A landscape with many peaks, sampled at points; each row gives a point and its height.
From any point a climber steps to the highest of the 2 points nearest to it. It stops when none of these is higher. Distance is the straight distance between rows; heights are no part of it.
lukam height 54.4: [12 -5 20 12 -2 11 9 -15 -2 8 6 12 7 -7 3 -19 -2 6 51 -28 0 -11]
banuf height 12.4: [7 7 6 14 -4 -9 8 6 -7 11 -3 -26 -8 25 7 1 4 -33 -12 5 16 -13]
pode height 41.3: [-3 8 -19 1 4 27 -12 -4 3 23 34 -7 19 -3 -4 9 27 -9 -5 20 -18 25]
remat height 25.3: [3 7 6 -3 6 17 -15 -2 -4 -9 0 19 13 10 15 -9 -8 11 -2 2 -22 -2]
beto height 4.7: [-6 27 -1 -27 12 6 -22 15 13 -13 -33 -25 3 22 -4 -10 -13 -7 24 -9 0 15]
ful height 23.8: [12 -21 -12 -10 -8 -18 11 -1 1 -16 -6 -11 1 3 6 -9 -7 -15 -7 -17 -25 -1]
Gup height 49.6: [5 -13 3 22 -1 -11 -1 2 -3 1 6 14 -11 9 -2 4 -5 -7 -37 10 0 0]
nefe height 42.1: [-24 4 -40 31 0 7 2 25 4 -14 -4 6 -12 11 14 12 1 5 -7 5 8 -8]
solun height 69.7: [-1 1 -20 12 12 11 -2 2 -21 -17 -15 -14 2 3 20 5 17 7 29 -23 13 -8]
maruz height 6.6: [15 8 11 -21 11 11 -5 -5 8 -4 -31 -6 11 3 11 -5 -20 -15 13 -22 -19 -4]
fovid height 22.8: [-6 7 -10 -2 -1 8 0 0 4 -25 16 4 21 10 16 -7 -1 12 14 13 -23 12]
lerap height 62.3: [-31 10 -23 1 -19 10 -16 -17 19 10 29 16 12 -20 2 21 4 23 1 -7 4 -4]
vut height 26.5: [20 -18 25 -18 4 -25 4 5 -3 -7 -22 -18 -1 -9 -8 -16 5 -6 -10 -6 3 1]
zafoz height 61.0: [-8 7 7 -2 -8 -12 9 21 -11 -2 25 12 -23 -1 -13 7 -8 11 -17 43 26 2]
tuvav height 51.9: [-5 9 -4 13 10 21 1 16 -19 4 -7 5 -8 16 15 11 8 -7 -1 -14 8 -23]
Vil height 25.7: [25 -22 -8 -7 -8 -9 16 -16 -9 -10 -21 -19 6 -8 11 -13 -1 -24 20 -21 -10 -5]
Bibel height 33.4: [13 15 13 -38 -4 -4 -7 7 -8 -26 -32 -37 14 1 -3 -24 11 -5 23 -8 16 5]
sug height 18.7: [6 -31 24 4 -12 -18 8 -7 -13 1 18 14 0 8 -11 -26 -1 25 36 -32 8 -2]
pag height 49.7: [6 1 -19 7 13 1 -10 17 -10 -7 -18 -5 8 10 8 -12 -9 6 -22 18 13 3]
Toko height 32.0: [7 3 25 6 13 4 -21 -8 -10 12 -6 1 11 9 1 -3 0 7 -8 -3 -1 3]
tol height 61.6: [17 -9 11 17 6 13 5 -9 -11 35 17 5 22 -11 8 -20 10 0 36 -18 -6 -7]
sasel height 24.9: [7 23 22 -4 7 6 -18 19 -11 6 -19 -10 -2 14 11 -1 1 -4 -6 3 14 -8]
lalaz height 59.6: [-18 -9 -22 -6 9 21 -29 -22 0 30 14 31 5 -4 -15 18 11 11 10 -11 -4 5]
mel height 43.5: [19 20 8 -10 -5 4 8 -1 -3 -35 9 -19 4 10 12 -1 2 12 35 0 -10 7]
ruf height 51.3: [-1 0 -8 2 5 -4 5 -2 -12 1 13 16 -9 15 -9 7 -10 24 -12 49 30 12]
duk height 54.2: [-8 4 -1 -1 -5 2 5 16 -18 1 0 12 -22 8 6 18 4 -25 -20 -1 14 -19]
simet height 56.5: [8 -17 7 14 7 -4 6 10 -7 13 -23 11 3 -9 -2 -4 -13 -4 -41 24 5 -1]
tirib height 23.0: [11 8 22 -17 23 2 -18 14 -10 -10 -14 -14 -7 9 -12 -10 -10 22 11 -3 5 10]
dutik height 34.2: [-19 13 -5 -6 -18 -5 12 6 9 -9 6 32 -15 -4 -25 32 -9 40 -15 15 9 12]
Faz height 51.7: [-7 1 -8 -14 4 27 -19 -14 -9 24 32 24 14 -22 -8 1 12 18 19 -4 -11 6]
Mup height 53.6: [4 -4 11 38 4 -8 11 -6 -11 10 -7 8 -26 -15 9 12 12 -16 -20 -2 0 -27]
betip height 20.8: [6 15 38 -15 8 11 -11 19 -4 2 -33 -6 -6 0 -17 -11 -3 4 -10 -4 17 2]
Bemil height 66.9: [-26 5 6 19 -21 -12 10 0 6 -7 27 11 -30 6 -8 15 -6 3 -23 25 17 -8]
Nem height 22.4: [5 -29 -11 -31 -9 -20 11 -5 -6 -24 -3 -7 -10 18 1 -17 -4 -8 18 -35 -9 2]
sazas height 70.3: [-29 6 4 8 -16 -19 -19 -4 -1 -9 27 -1 -18 20 4 18 6 10 -19 5 5 -5]
val height 39.7: [-16 -15 -40 3 -2 -2 -1 -5 5 0 -17 25 -4 18 -8 8 -11 14 -20 11 -2 15]
dibu height 32.4: [-15 8 -14 4 -12 -1 10 4 3 -10 -1 28 4 5 -10 23 6 47 5 29 11 19]
podi height 2.8: [-9 17 -4 -21 8 4 3 38 1 2 -16 -16 14 18 6 -15 0 -21 9 22 35 3]
vub height 44.9: [-15 -6 -1 23 -15 9 -11 -25 2 12 13 5 -11 -4 20 15 6 -3 6 -16 -19 -27]
vunu height 28.7: [13 0 14 -28 4 -12 -14 10 -20 -16 -30 -19 3 14 -1 -14 12 16 15 -19 3 -1]
zit height 67.4: [8 -11 16 17 19 -10 13 12 19 23 -22 1 -26 -13 -19 -3 -32 -24 -29 9 13 0]
Vaf height 41.8: [-18 -4 -43 8 -1 -4 13 8 -9 -8 -13 26 -6 10 9 4 -14 6 -9 38 11 1]
meke height 9.1: [19 23 29 5 10 3 12 -13 -3 -6 -14 -19 -9 -12 10 6 3 -22 10 -12 1 -12]
burub height 10.7: [4 8 11 -1 -7 -8 14 -8 -13 -9 0 -22 -5 5 6 7 16 -26 7 -15 9 -16]
Ges height 37.0: [-10 -13 -3 1 -19 -29 8 13 8 -21 12 13 -31 -8 -12 7 -15 5 -35 2 0 2]
vaze height 14.2: [8 12 -11 3 -10 -10 17 8 5 3 -11 -51 -3 15 -3 -4 13 -36 -9 11 29 1]
ven height 5.7: [-6 17 -9 -23 11 16 -19 1 10 -8 -30 -3 11 19 6 -7 -24 -22 -1 -9 -11 3]
zif height 54.3: [13 -21 7 12 22 -3 -8 -4 20 36 -9 -18 13 -11 -17 -2 -3 -10 -15 -3 -13 1]
Ganeb height 42.5: [-1 2 2 10 5 17 -3 -11 -2 35 31 15 7 -29 -18 16 26 8 -3 1 -12 3]
Pabek height 20.9: [7 -37 -4 -7 -21 -18 2 -17 -22 -17 3 1 -4 15 -7 -26 -9 7 30 -32 5 -4]
Tuda height 47.0: [22 4 13 -7 1 1 8 10 16 -20 28 -7 1 -8 0 2 5 21 34 0 -23 18]
Repin height 46.5: [10 1 22 3 28 7 -2 -1 34 39 -1 1 10 -31 -9 -6 -6 -6 -2 4 -9 12]
paze height 42.8: [-4 -4 -5 2 -9 3 6 -16 1 7 10 4 19 12 7 6 1 -2 -19 37 -4 12]
puz height 33.9: [-17 9 -23 -1 -7 15 4 -8 18 24 28 11 18 -19 -12 16 4 -1 -9 19 -19 16]
lada height 28.8: [28 2 7 -16 -5 0 0 -21 -6 -13 -20 -29 20 -8 6 -21 8 -13 22 -11 7 -3]
mugiz height 29.9: [1 -17 -16 -13 -5 2 -4 -20 8 19 30 4 24 -17 1 -6 -4 -12 24 -16 -27 1]
Rifab height 42.6: [12 -21 26 12 19 -10 -6 -11 -2 9 -3 2 0 -14 -4 -12 -9 2 -5 -16 -4 -6]
nofe height 62.2: [-3 -14 8 19 15 2 -2 -8 31 23 -24 -9 -6 -22 -15 1 -27 -16 -22 -4 -7 -1]
laza height 83.1: [-16 11 -3 -4 -7 7 -8 -1 -11 -28 3 17 -18 13 14 10 -2 5 5 -23 -6 -9]
Zegiz height 43.2: [-22 -4 -6 9 -17 -4 -11 -22 17 24 32 -1 -2 -24 12 13 -1 -4 13 -34 -2 -22]
vivin height 44.3: [-10 -11 -40 14 9 -6 6 26 -2 -13 -8 9 -7 11 4 -7 -7 -10 -14 13 13 12]
voko height 21.7: [16 -16 4 -23 -2 -25 -1 4 -2 -10 -27 -45 -8 -8 -26 -11 12 -21 -12 -6 22 4]
soge height 51.5: [6 0 20 4 -7 2 2 -7 -1 -16 18 3 -18 -10 2 -3 -2 12 39 -32 -1 -11]
zov height 59.5: [8 -1 -20 22 15 1 -7 13 -19 -10 -11 -7 -4 15 14 2 15 8 -3 -7 6 -2]
pap height 38.7: [14 22 7 -16 2 3 8 13 -8 -27 -15 -30 17 12 14 -18 4 2 16 6 2 7]
goruf height 33.2: [28 -18 31 -1 18 -21 15 -8 4 8 -20 -13 -6 -29 3 -29 3 12 -13 -15 2 -6]
Las height 17.2: [3 10 5 -24 -6 -22 4 -9 1 -6 -16 -45 3 18 -16 -6 9 -35 -8 7 26 7]
Raf height 63.2: [3 -14 12 -2 -3 -14 6 22 10 11 -34 -1 -11 -15 -6 -21 -27 -23 -31 23 8 -4]
zanom height 7.7: [8 23 25 -4 11 19 1 -4 -7 -5 -15 8 1 3 18 10 -5 -22 8 -17 -11 -12]
bevob height 41.6: [0 0 2 8 2 3 -5 3 1 15 2 -7 2 8 -8 2 -14 1 -16 50 10 9]
rus height 57.9: [1 1 18 11 10 -1 18 13 -10 0 -11 21 -16 -13 18 3 10 -26 -30 -4 -2 -23]
pagen height 29.7: [1 5 -30 -6 -9 9 23 9 8 -7 12 21 24 4 -8 11 8 32 3 27 -1 25]
gara height 49.0: [1 -4 9 15 26 23 1 -12 12 31 9 22 -2 -26 -10 13 5 -1 2 -13 -13 -5]
valo height 29.8: [6 -8 -27 -6 -13 16 18 -1 17 -5 18 19 32 -19 -11 0 -3 17 -5 25 -22 20]
vaveb height 53.8: [6 -16 5 9 21 21 3 -5 7 38 7 13 8 -22 -6 -11 -1 -11 29 -21 -16 -6]
gel height 55.5: [2 3 -7 0 5 10 -13 -9 6 27 19 -1 40 -2 -2 -1 15 -3 -17 36 -8 19]
kefip height 38.1: [-21 -10 -27 -3 -21 -16 3 6 9 -20 6 24 -19 10 -14 7 -19 13 -24 20 0 7]
Seb height 76.9: [-22 19 11 -5 -13 -1 -6 -15 1 -19 20 14 -10 18 13 12 6 11 -4 9 -12 -5]
Tele height 3.7: [-11 30 -1 -23 -8 17 -4 20 3 -9 -35 -27 8 19 3 -8 2 -23 16 3 20 2]
vov height 48.5: [-8 6 10 26 3 2 -4 -23 -4 18 7 0 -13 4 14 11 10 -28 -17 -10 -12 -23]
mem height 20.4: [-23 1 -22 -3 -17 -3 -1 -1 10 -19 31 0 17 14 9 6 5 29 3 12 -5 16]
puva height 77.4: [1 -4 -10 -11 3 -3 -2 6 -23 -27 -10 3 -9 11 11 2 6 8 28 -31 -4 -12]
fumuz height 31.6: [-1 -6 -16 -8 -17 10 3 -10 20 5 24 19 21 -21 1 1 4 -5 5 8 -33 7]
bira height 49.5: [15 5 20 0 -18 -15 12 6 21 -15 31 -5 -18 -14 -7 5 -10 23 35 -24 -10 5]
nubi height 68.6: [-26 4 -31 -3 -11 -2 -26 -23 -8 21 22 16 14 -12 -4 16 22 29 5 -10 -8 7]
Zuzo height 35.7: [-12 -3 6 -6 -14 -16 2 2 14 -23 15 10 -22 -15 -18 25 -12 28 -17 -3 2 6]
nimi height 46.3: [2 4 17 38 9 -11 5 9 -11 11 -1 -7 -10 2 10 -3 12 -1 -23 15 8 -11]

Where does a climber stop that starts at each point below?
maruz: Rifab
Vil: tol
bevob: laza
tirib: tol

Call two points neighbours if one is among the 2 nearest of the other. Go from one point of each pair to the other, from neighbour to neighbour, staying as high as possible. Name the lowest point that can't be avoided.
nubi / vivin: Zegiz
rus / zit: nimi
gel / laza: bevob
rus / laza: tuvav
rus / Rifab: betip
zit / tol: Repin
